A landscape with many valleys, sampled at points; each row gives a point and its height.
From any point a ball rolls to the lowest of the 2 points nearest to it. It stops when none of these is lower. Distance is the straight distance between rows; heights are no part of it.
(961) h=56: -15, 13, 2, -24, 12, 9, 10, 15, -14, -3, -3, -21, -4, -12, 16, -10, 5, -23, 5, -17, -6, 17, -1
(674) h=499: 14, -24, -6, 14, -19, 25, -15, 0, 10, -5, -7, -18, -4, 12, -1, -12, -9, -14, -19, 9, 1, -21, 15
(1301) h=286: 10, -3, -7, -20, -12, 6, 8, 4, 2, 18, -4, 21, 31, -21, 21, 6, -16, 8, -24, -4, 10, 16, 4
(921) h=339: -7, 18, -4, 14, -6, -1, 24, -5, 8, 8, -1, -11, 5, -16, 7, -7, -7, -2, 11, -2, 1, 0, -8
(1143) h=365: 20, -10, 5, 5, -29, -18, 3, 33, -8, 0, -2, 10, -26, 6, 21, 0, 8, 10, 4, 4, -6, -1, -1
(905) h=513: 25, 10, -30, 2, 2, -1, -13, 5, 8, 13, -7, -8, -21, -1, 2, 10, -32, -16, -13, 9, -4, -10, 0
(497) h=456: -11, -3, 15, 19, 16, -9, 11, -13, -10, -7, 9, -4, 1, 18, -20, -11, -7, 15, 24, -1, -8, -15, 0
(1629) h=438: 26, 15, 23, 3, -7, 2, 9, -17, -14, -13, 3, -5, -6, 0, 3, 10, -1, -10, -16, -3, -4, 16, 17
(1304) h=235: -13, 9, -20, -2, 23, -7, -7, 6, 23, 10, -4, -1, 23, 0, -10, 12, -2, -13, -8, 22, 14, -10, 1
(259) h=331: -19, -2, -7, -4, -18, 7, 12, -17, 22, 2, -7, -15, 45, -7, 21, -5, -10, -3, -14, 2, -1, 7, 5
(514) h=442: 2, -15, -3, -18, 0, -1, 12, -2, -18, 4, -14, 25, 20, 15, -6, -13, 1, 13, -11, 8, -8, -6, 19
(1361) h=304: -11, 15, -3, -10, -23, 10, -6, 3, -4, 4, -25, -6, -20, 5, 16, -9, 0, -12, 1, -33, -10, -11, -14
(1037) h=412: 11, 19, 10, 2, -3, -7, 9, -2, -7, -8, -1, -13, 17, 11, -9, -3, 28, 3, -15, 17, 16, 20, 3
(32) h=522: 8, -25, 16, 41, -3, 8, 8, -11, -5, 4, -10, -23, -16, 11, -11, 3, 3, 10, 17, 22, -7, -11, -2
(1487) h=398: -15, -19, 7, 20, -1, -14, -6, 22, 9, -6, 15, -11, -28, -7, 10, -3, -6, 7, 23, -12, -6, -5, -16
(880) h=354: -39, -5, -5, -4, 18, -13, 1, 13, 1, -1, -2, -13, -19, -10, -1, -10, 20, 0, 32, -4, -9, -2, 11
(1066) h=457: -4, -18, -3, 7, 0, 22, -9, -18, 11, -8, -1, -23, 22, 14, -2, -17, -9, -17, -18, 8, 3, -11, 9
(1347) h=386: 4, 9, -12, 4, 7, -7, -6, -15, -14, 11, -31, -4, -32, 21, -8, 4, -12, 3, 27, 1, -24, -7, -9
(298) h=525: -1, -17, -14, -3, -10, -8, 7, -16, 14, -4, -9, 12, -4, 0, 6, 6, -27, -22, -12, 29, -24, -3, 19
(738) h=221: -25, 0, -18, -29, 13, 21, 5, -12, 17, 0, 6, 30, 28, 0, -15, 5, 14, 6, 3, 0, -1, 1, -3
(382) h=639: 15, -13, 31, 9, -13, -4, -3, 17, -27, 8, -20, -9, -5, 26, -10, -11, 8, 1, -2, -5, 8, -4, -22
(367) h=435: 18, -13, 25, 13, -11, 20, -12, -14, -4, -4, -11, -23, 25, 13, 12, 11, -26, -5, -25, -6, 5, 1, 12
(496) h=542: 8, -4, -10, -15, -30, 21, -12, -4, 0, 1, 4, 16, -26, -28, 17, -4, -16, -2, 1, -23, -8, 13, 1
(124) h=294: 8, 13, -5, 1, -8, -5, -12, 27, 1, 2, 3, 12, -17, -13, 14, 4, 1, -7, -10, -3, 21, 7, -25
(478) h=567: 11, -1, 6, 10, 0, 8, 0, -13, 8, -7, 35, -26, 23, -7, 9, -4, -14, 17, -11, -16, 10, 9, -11
(1530) h=285: -8, 6, 16, -2, -22, 16, 6, -17, -10, -8, 1, 15, 1, -16, 17, 2, 6, 5, -3, -36, -18, 10, 21
(347) h=476: 3, -1, 5, 3, 22, -10, 4, -7, -7, -3, -18, 14, -3, 22, -16, 22, -20, -3, 6, 21, 3, -20, 0
(1089) h=314: -5, -4, -27, 9, -19, 9, -1, 6, 20, 5, -9, 18, -15, -16, 13, 1, -15, 9, 7, -2, 3, -13, -8
(758) h=610: -13, -15, 8, 5, 6, -8, -21, 39, -5, 4, 10, -15, 5, 4, -3, -16, 34, 8, 0, -3, 13, 10, -5
(779) h=261: -4, 1, -1, -25, -17, 26, -6, -11, 7, 8, -7, 24, 30, -19, 6, 16, 1, 9, -13, -23, 10, 23, 5
(1520) h=625: 10, 13, 20, 1, 28, -22, -2, 8, -17, -18, 14, -1, -12, 18, -13, 10, 10, -13, 2, 21, 3, 11, -1
(1643) h=400: -2, 31, 14, -19, 5, 2, -2, -6, -19, -2, -8, -12, 24, 7, -9, -2, 31, -14, -15, -10, 9, 19, -1
(528) h=329: -5, 17, -28, -10, -14, 12, -16, 8, 14, 7, -8, -5, -27, -11, 18, -8, -3, -19, 6, -17, -14, -2, -17
(13) h=218: -7, 25, -21, -6, 11, -1, 2, 9, 7, 38, -20, -25, -11, -6, -13, 6, -4, -20, 13, 6, -10, 4, -13
(667) h=609: -28, -13, -10, 9, 14, -11, 5, -7, 16, -1, 19, -10, 30, 5, -11, 0, 6, 35, 12, 4, 9, -7, -3
(1178) h=359: -13, -3, -17, 17, 1, -12, -12, 7, 16, 10, 4, -1, -31, -11, 3, 1, -15, 6, 22, -9, -10, -19, -11
(588) h=512: -19, -25, 9, 9, 11, 5, -13, -16, -4, 6, -24, -8, 16, 17, -4, 4, -8, -9, -1, 39, -3, -10, -14
(802) h=220: -7, 23, -14, -9, 28, -5, -2, -5, 8, -1, 7, 11, 13, -3, -25, 10, 23, -12, -8, 19, 3, -3, 14
(100) h=431: -6, -5, -8, -2, 7, 0, -3, 5, -6, 4, 3, 17, 9, -1, -9, -10, 3, 13, 3, 2, -1, -12, 6
(929) h=258: 7, 10, -7, -36, -2, 9, -15, 11, -17, 12, -3, 32, -10, -15, 2, -1, 4, -11, -9, -11, 1, 8, -10
(173) h=401: 19, -24, 2, 6, -2, -20, 2, 13, 9, -2, 10, 10, 20, 12, 1, 7, 8, 26, -7, 26, 1, -6, 26
(1182) h=537: 7, -4, 15, 10, 0, 17, -6, -19, 11, -25, 38, 1, 11, 7, 7, -4, -16, 11, -1, -24, 3, -11, -16
(705) h=362: -26, 1, -15, 0, 1, -6, 14, 0, 2, 9, 1, 0, -7, -21, -7, -11, 21, 0, 22, 6, -23, 4, 21
(1365) h=209: -7, 17, -9, -9, 25, -24, 12, -4, -4, 7, 6, 18, -4, -11, -18, 14, 21, -12, 4, 13, -12, 11, 18
(536) h=228: -3, 16, -11, -37, -7, 2, -2, 22, -17, 14, -24, 13, -10, -3, 3, -8, 26, -20, -8, -8, -9, 9, -4
(381) h=591: -12, -13, -10, 21, -2, -10, 3, 10, 23, 2, -3, 5, 31, 12, 0, 4, -8, 23, -10, 3, 19, -7, -34
(1105) h=202: -8, 18, -9, -21, 0, 17, -1, -14, 13, -16, -1, 24, 25, 1, -3, 7, 26, -3, -17, -8, 13, -2, -6
(960) h=185: -7, -3, 3, 8, -14, 28, 15, -32, 5, 1, -39, -19, 1, 0, 8, 7, -9, -14, -1, 2, -7, -5, 14
(1050) h=475: 5, -12, -18, -1, 1, -7, -21, 17, -9, 30, 0, -22, -9, -18, -4, -16, -13, 11, 5, 0, -9, -2, 13
(12) h=396: 8, 7, -7, -25, 4, 0, -8, 7, -18, 15, 11, 3, -20, -15, 14, -4, -27, -5, 12, -20, -22, 8, -23
(1559) h=523: 18, 12, -7, 10, -12, -17, 28, -6, 0, -9, -16, 24, -27, 7, 3, 16, -6, -4, 0, 10, -11, -9, 8
(103) h=536: -4, -10, 4, 1, -21, -11, 11, -18, 7, 0, -24, 10, 11, 10, 11, 5, -27, -17, -7, 32, -7, -4, -4
(30) h=311: 3, -2, 1, -2, -19, 9, 9, -2, 2, 8, -9, -11, 34, -9, 18, -6, -5, 14, -21, -6, 9, 8, 15
(1547) h=234: -18, 0, -11, -27, 16, 7, -2, -2, 10, 12, 5, 43, 10, -7, -29, 13, 5, 14, 18, -3, 5, 12, -2
(1534) h=284: -2, -11, -15, 9, -12, 8, 3, 3, 25, -13, 7, 35, 3, -10, 9, 12, -7, 15, 1, 13, 14, 0, 3
(1446) h=380: -19, 0, -11, -2, 1, 5, 18, -19, 1, -3, 13, 17, -17, -19, -2, -7, -2, -2, 29, -11, -31, -6, 3
(108) h=695: 29, -3, -1, 17, -5, 8, -16, -8, -11, 6, -19, -25, -37, 12, 5, 8, -6, -8, -3, 10, -6, 3, -19
(77) h=312: 11, 1, 6, -2, 24, -43, -4, 4, 5, 15, 0, -12, -14, -16, -11, 11, -4, 11, 10, 16, 16, -7, 13
(64) h=207: 1, 15, 18, 9, -22, 19, -8, -10, -13, 3, -38, -15, -8, 13, 4, 5, -4, -12, -6, -26, 1, -13, -5
(869) h=373: 21, -7, 9, 14, -26, 16, 0, -6, 3, 9, -18, -24, 7, -7, 19, 6, -23, -3, -22, -1, 8, 3, 20
(710) h=324: -10, 1, 13, 16, -30, 25, -4, -10, 8, -14, 3, 2, -10, -12, 20, -9, 0, -1, 3, -32, -3, -12, 2
(1112) h=156: 0, 6, 7, -6, 13, -16, 19, -6, -13, -3, 30, 21, -3, -19, 7, 0, -13, 14, 17, -2, -11, 24, -5
(417) h=434: 11, -7, 12, 14, -2, -7, -1, 3, -5, -3, 16, 16, -15, 9, 3, 0, -25, 13, 8, -14, -5, -24, -15
(655) h=604: -24, -12, 0, 21, -5, 5, -24, 24, 14, -6, 9, -6, -2, -1, -11, -19, 35, 4, 5, -6, 11, -8, -5
(1310) h=451: 2, -9, 3, -5, -17, 3, 13, -8, -2, -20, -10, 27, 25, 26, 0, -8, 21, 18, -19, 2, 3, -11, 11
(842) h=485: -16, -8, 1, 4, 32, -2, 2, -17, 0, 0, 12, -5, 15, 7, -14, -4, -31, 3, 16, -4, -11, -23, 0
(101) h=183: -4, 1, 0, -3, 11, -20, 12, 21, -4, -10, 21, 16, -20, -18, 13, 6, 3, 6, 12, 9, -5, 21, 2
(110) h=407: 12, -18, -4, 8, 4, -4, -27, 6, 12, -7, 18, -2, -20, 0, -10, -4, 8, 4, 2, 3, -8, -26, 29
(568) h=366: -21, -3, 2, 6, 9, -18, -10, 22, 8, -13, -9, -22, -31, 8, -4, -3, 31, -10, 16, 7, 1, -7, 21
(1094) h=239: 26, -4, 24, -11, 6, 6, -2, -9, -29, -8, 11, -1, 20, 29, -13, -10, -1, 15, -9, -7, 3, -3, 3
(1048) h=602: -18, 0, -4, 28, 7, -9, 9, -5, 22, -12, 19, 0, 16, 9, -5, 4, 3, 24, 10, -2, 15, -10, -25
(1445) h=421: -3, 1, -2, -11, -11, -1, 14, -3, -8, -3, 10, 30, 14, -8, -1, -6, 18, 26, 0, -3, 3, 17, 0
(300) h=418: -9, 39, 9, -2, 8, 3, 18, -18, 19, -9, 17, -4, 9, -23, 11, 19, 0, -18, 5, -16, 1, 15, -14
(88) h=289: -12, 11, -11, 15, -3, 2, 7, -1, 1, 12, -19, -34, -17, -4, -5, -10, 1, -19, 13, 4, -1, 6, -12
(609) h=322: 24, 8, -21, -29, 1, 2, -10, 3, -19, 18, -3, 13, -16, -11, 1, -2, -17, -6, -10, -11, -19, 1, 1
(505) h=381: -12, 7, -13, 6, 6, -6, -25, 7, 19, -5, 0, 0, -26, -6, -9, -2, 22, -8, 5, 3, 2, -25, 16
(1119) h=497: -13, -6, -4, 3, 14, 5, 8, -20, 3, -7, -18, 3, 15, 20, -14, 3, 2, -12, 1, 28, -5, -8, 9
(1257) h=260: 12, 3, -15, -6, -4, 8, -16, 12, 11, -1, 11, 35, -1, -14, 2, 8, -4, 4, -13, 7, 26, 5, -6
(1307) h=579: -1, 11, -12, 11, -3, 1, 1, 2, 26, 0, 0, 0, 26, 0, 8, 10, -3, 1, -21, -1, 34, -1, -29
(977) h=100: 1, -10, 10, 8, -20, 19, 15, -16, -10, -3, -40, -7, 10, 14, 5, -5, 7, 4, -5, 9, 3, -7, 15
(246) h=203: 6, 6, -23, -19, -6, 0, 3, 5, -8, 15, -25, 21, -7, -2, -12, -1, 20, -12, -16, 8, -10, -5, 19
(20) h=535: -13, -18, 9, 25, 3, -2, 9, -14, 12, -3, -22, -16, 24, 21, -3, 4, -15, -6, -8, 23, 13, -2, -25
(1357) h=440: 16, 15, -5, 14, -14, 3, -12, 19, 7, 2, -6, -26, -15, -5, -1, -3, 15, -30, -23, 14, 17, 6, 1
(1190) h=614: -9, -9, 11, 3, 23, -24, -15, 0, 8, -1, 20, -9, 21, 8, -21, -2, 23, 32, 9, 2, 12, -12, 4
(551) h=461: 22, -9, -15, 7, 4, -9, -3, 12, 1, 16, 4, -3, -6, -6, 9, 9, -42, 0, -13, 4, 2, -13, -12
(318) h=230: 3, 15, -2, -15, -9, 20, -14, -4, 14, -9, 6, 27, 9, -11, 1, 12, 1, -2, -10, -16, 26, 12, -12
(996) h=488: -15, -6, -1, -8, 15, 21, 3, -28, 5, -5, 8, -18, 32, 9, -5, -16, -23, -12, 1, -5, -9, -13, -1
(442) h=443: -5, -2, 1, -16, 9, 3, 0, -1, -24, 17, 15, 3, -7, -11, -2, -18, -27, 12, 20, -19, -21, -8, -13
(1138) h=618: 8, 7, 12, 9, 24, -27, 0, 1, 0, -9, 15, 1, 8, 18, -21, 10, 16, 20, 4, 17, 11, -5, 6
(783) h=313: 3, 7, 18, 1, -14, 15, -13, -2, -18, 11, -20, -25, 5, 2, -2, -13, 3, -11, -11, -20, 9, 1, 0
(513) h=158: -3, 5, 15, -17, 17, 12, 18, 8, -22, -30, 1, -9, -16, 3, 21, 0, 10, -13, -2, -28, -9, 10, 15
(690) h=426: 2, 10, 1, -12, 11, 1, 22, -13, -10, 5, -19, 13, 2, 17, -7, 8, -31, -4, 8, -5, -9, -22, -16
(1255) h=347: 17, 3, 27, -6, 5, 18, -13, -24, -21, -6, 0, -21, 25, 15, -5, 5, -14, 6, -18, -13, 1, 6, 10
(1047) h=332: 8, 8, 4, 14, -14, -22, 6, 28, -1, -14, -6, 14, -30, 9, 16, 8, 2, -6, 1, -1, 7, -6, -21
(186) h=422: 8, 11, -3, 12, 2, -14, -4, 17, -2, 4, 1, -11, -1, -1, -7, -5, 22, -3, -8, 25, 14, 10, 9
(201) h=19: 24, -8, 34, -9, 4, -5, -6, 9, -30, -12, 21, -6, -10, 24, -1, -9, -1, -5, 2, -6, -6, 3, -4
(1128) h=197: -3, 10, -9, -6, 13, -28, 10, 17, -2, 6, 15, 15, -2, -28, 0, 10, 22, 5, 3, 20, 2, 31, 10
(455) h=399: -1, 35, 20, -7, -2, -6, 16, -7, -3, 0, -4, 14, 10, -6, 10, 16, 1, -5, -3, -21, 4, 9, -12
(1213) h=184: -3, 8, -13, -21, -7, 13, 11, -5, 3, 9, -22, 23, 22, 2, -6, -3, 32, -10, -25, -2, 2, 2, 15
(435) h=310: -19, -5, 14, -3, 7, -1, -7, 5, -1, -28, 36, 14, -3, 11, -3, -3, 12, 22, 27, -5, 6, 17, -18
(1527) h=481: 10, 11, 3, 7, -21, 9, 5, -17, 21, -32, 30, 11, -2, -12, 15, 11, 17, 7, -8, -6, 11, 21, 5
(600) h=432: 5, -15, -6, -6, -5, 6, -13, -8, 11, -8, 14, -17, 31, 8, 5, -10, -13, -13, -27, 27, 3, 8, 8
(233) h=402: 13, 3, 11, 12, -6, 7, 11, -11, -4, -15, 12, -7, -7, 4, -2, -11, 9, -5, 0, 5, -7, -1, 18
(248) h=249: -18, -5, -16, -20, -5, 4, 3, 6, 3, 22, -9, 39, -7, -20, -16, 7, -5, 14, 28, -3, -2, 11, 0
(575) h=514: 9, 7, 5, -19, -16, 11, -14, 6, -13, 4, 9, -10, -8, -30, 22, -5, -9, -11, -15, -24, -7, 23, 8
(181) h=155: 8, 5, 4, -10, -10, 13, 4, -13, -8, -3, -33, 1, 19, 9, -2, 2, 12, -12, -25, 8, 10, 2, 21
(42) h=393: 2, -5, -9, 24, 9, -15, 15, -2, 13, 9, -7, -9, -7, 0, 2, 14, -40, -2, 4, 13, 1, -14, -10
(1100) h=503: 20, 10, 8, 18, -2, -5, 16, -6, -5, -4, -30, 9, -14, 16, -3, 19, -5, -2, -8, 27, 15, -8, -7
(361) h=597: -22, -8, 2, 11, -17, 16, -15, 5, 12, -8, 14, -3, 8, -1, -4, -21, 25, 15, 7, -13, 21, 9, -20
(507) h=315: -11, 8, -10, -15, 11, -26, -1, 15, -13, 6, -26, -2, -31, 18, 4, 2, -1, 4, 29, -3, -25, 3, -2
(1331) h=474: 22, -11, 6, -7, 5, 5, 17, -31, -10, -17, -1, 13, 3, 10, 1, 11, -12, -15, -25, 7, -12, 5, 26
(1375) h=208: 5, -10, 2, -14, 21, -17, -1, 30, -31, 8, 3, -23, -18, 1, 0, -9, -1, 2, 7, 10, -10, 19, 14
(735) h=355: 3, 9, 13, 17, 1, 4, -6, 2, -2, -14, 2, -9, -15, 18, -10, -9, 8, -21, -4, -4, 4, -15, -10
(554) h=494: -5, 2, -3, -3, -19, 17, 8, -28, 22, -28, 17, 11, 18, -8, 12, 17, -3, 22, -9, -13, 10, 15, 3
(737) h=502: 13, -15, -12, -21, -4, 7, 18, -24, -4, 1, -11, 17, -5, 2, 6, 5, -21, -17, -19, -4, -25, -2, 21
(628) h=287: -12, 1, 0, 7, -6, -31, 12, 16, -9, 11, -18, 10, -20, 0, 1, 1, 1, 24, 27, 2, -10, -8, 3
(704) h=465: 13, -3, 4, 4, -17, 13, -9, 5, 13, -21, 44, -5, -2, -15, 15, -7, 17, 9, -5, 2, 9, 27, 8
(652) h=616: 4, -7, 22, -3, -5, -7, -6, 31, -25, 7, -4, -6, 10, 20, -1, -20, 23, 8, -8, -3, 14, 8, -14
(991) h=482: -19, -6, 17, 29, 8, -3, 11, -9, -11, -3, -12, -19, -17, 17, -18, -7, 6, 1, 28, 10, -7, -7, -7
(1377) h=226: 6, -20, 26, 12, 3, -9, 10, 23, -13, -18, 17, -18, -8, 26, 4, -6, 16, -3, 18, 2, -6, 2, 1
(973) h=308: -9, 14, 1, 13, 16, -5, -10, 4, 6, -3, -3, 7, -8, 12, -18, 3, -1, -14, 2, -7, 8, -28, -22
(888) h=266: -4, 3, -17, -15, 3, -19, -1, 11, 1, 21, -10, 30, -19, -19, -1, 18, -3, 17, 18, 3, -11, -3, 4
(949) h=141: -12, -1, 4, -26, 26, 2, -3, 28, -35, -1, -3, -12, -6, 12, 1, -19, 4, -10, 4, -10, -5, 7, -4
(200) h=748: 13, 7, -11, 8, 14, -10, -19, 9, -7, 10, -16, -29, -37, 11, 5, 7, -16, -17, 7, 10, -11, 15, -19
(1173) h=587: 2, -9, 5, 7, -13, 13, -7, 0, -1, -3, 20, -15, 26, 4, 1, -20, 15, 26, -6, -15, 11, 1, -10
(647) h=253: -5, 5, 8, -16, -3, 7, 23, -29, -9, 5, 9, 20, 1, -19, 7, 9, 9, -9, -6, -33, -21, 16, 14
(276) h=433: 0, -32, 1, 8, 6, -12, -12, -1, -8, 24, -17, -26, -10, 1, -14, -5, -9, 21, 15, 7, -5, -14, 16
(1345) h=341: -5, -1, -6, 8, 22, -31, 10, -8, 17, 10, -1, -7, -7, -17, -6, 15, -19, 8, 20, 11, 0, -15, 13
(317) h=328: -22, 16, -5, -9, 10, 5, 3, -19, 4, -29, 35, 9, 9, -1, -10, 1, 21, 10, 15, -7, 2, 17, -14
(590) h=273: -7, 21, -29, -13, 5, 5, -9, 12, 18, 28, -11, 3, -13, -8, -6, 8, -7, -14, 10, -5, -11, -15, -13
(1556) h=265: -16, 6, -10, 2, 24, -3, -18, 6, 10, 15, -24, -6, 5, 10, -27, 6, 9, -13, -1, 7, 15, -25, 0
(1653) h=330: 4, -6, 15, 6, -31, 3, -6, 27, 5, -9, 4, 10, -10, -6, 28, 0, 8, 4, -3, -11, 29, 19, -20
(772) h=120: 3, 12, -5, -6, 10, -5, 27, -23, 3, -9, 33, 8, 16, -21, 6, 8, -8, 20, 3, 1, -3, 23, -6
(56) h=441: 19, -14, 5, 18, -12, 5, -16, 21, 6, -4, 36, -19, -1, -6, 5, -13, 18, -2, 1, 4, -4, 6, 8
(1515) h=370: 0, 16, -6, -6, -3, 9, 17, -12, 9, 3, -9, 8, 11, -8, 8, 4, -14, -11, -2, -10, 0, -13, -7
(831) h=588: 7, -19, 1, 22, -2, 0, -6, 16, 1, 17, -17, -20, 20, 15, -19, -13, 12, 13, -12, 13, 21, -1, -5
(613) h=437: 16, -23, -2, 8, 8, 9, -25, 5, 6, -2, 39, -13, 10, 0, -9, -10, 4, 4, -6, 6, -1, -10, 21
(889) h=387: 25, -11, 5, 9, -20, -17, -1, 29, -5, 9, 7, 19, -3, -1, 5, -1, 12, 25, -2, 13, 5, -2, 14
(713) h=264: 11, 6, 4, -3, 19, -30, -6, 19, -25, 19, -2, -8, -14, -1, -9, 6, -12, 4, 7, 13, 2, 9, -6
(1440) h=364: -15, -17, -15, -11, 15, -24, -2, -4, 22, 17, -14, -6, 5, -16, 0, 4, -17, 1, 9, 16, -4, -18, 21
(1181) h=414: 15, -26, -2, 2, -2, -3, -2, 2, 0, -1, 2, -3, 16, 9, -1, -1, -11, 0, -18, 38, 0, 2, 23
(462) h=495: 1, 0, -14, -9, -6, 8, -10, 11, -9, 16, 19, -12, -6, -31, 10, -19, -6, -3, 0, -3, -4, 15, 3
(872) h=595: 17, -16, 3, 11, -1, 33, -19, -20, -6, -3, -23, -20, -20, 17, -4, -1, -11, -12, -11, 6, -3, -20, -8
(386) h=388: -11, -34, -3, 3, 7, -17, -12, 4, 23, 14, -5, -13, 4, -8, -1, -8, -11, 15, 6, 2, 7, -26, 20
(923) h=371: 5, -14, 20, 9, -25, 5, -8, 15, 0, -6, 12, 22, -10, 4, 12, -6, -4, 14, 6, -22, 11, -7, -29
(130) h=151: 7, 1, -19, -17, 18, -10, 17, -12, 11, -4, 23, 14, 28, -10, 6, 17, -14, 4, -14, 19, -3, 17, -1
(430) h=563: 19, -26, 8, 36, -6, 1, -9, 12, 4, 11, -7, -26, -4, 9, -15, 0, 13, 3, 2, 17, 5, -8, 1
(1324) h=375: -3, 28, 12, -13, 2, 21, -12, -12, -8, 0, -7, -8, 14, 0, -6, 3, 9, -27, -16, -22, -3, 0, 8
(1158) h=489: 19, -15, 9, -1, -1, 12, -9, -2, -4, -13, 37, 15, -11, 2, 3, -10, -21, 11, 6, -14, -12, -15, 0
(843) h=219: -14, 11, 10, -20, 9, 1, 23, -14, -15, -17, 4, 14, -12, -3, 3, -3, 24, -25, -1, -21, -21, 16, 13
(902) h=466: 17, 19, -32, -1, -8, 4, -9, 5, 11, 8, -7, -10, -25, -15, 0, -1, 4, -31, -17, 11, -5, 4, 11
(603) h=283: -10, -16, 27, 8, 7, -8, 4, 19, -11, -21, 22, 6, -3, 21, 3, -12, 11, 15, 23, -11, -5, -4, -18
(62) h=282: 3, 24, 5, 13, -8, 20, 15, -29, 8, -2, -18, -29, -7, -15, 4, 11, -3, -28, 0, -1, -7, 9, 15
(37) h=342: -40, 8, -3, -5, 22, 2, 2, -3, 6, -15, 23, 1, -4, -12, -5, -6, 19, -5, 32, -2, -6, 9, -7
(531) h=413: -10, 20, 8, -26, 2, 1, 20, -4, -8, 8, 2, 27, 20, -10, -1, 9, 9, 13, 12, -13, 6, 22, -24
(198) h=559: 0, 6, 5, 16, 0, -1, 9, -9, 14, -1, -20, -20, 33, 18, 2, 11, -12, -7, -23, 0, 26, 0, -26

For each start below, name the point where the ball stops.
(575) | (961)
(905) | (961)
(902) | (64)
(298) | (772)
(12) | (977)

Call two points neighbours if one is among the 2 nearest of the other. Go from one point of each pair to the other, from neighbour to neighbour, staying as low as possible. Name the highest point that can't be avoided.
(64) and (13) | (528)
(1105) and (772) | (1301)
(961) and (64) | (710)
(497) and (124) | (996)
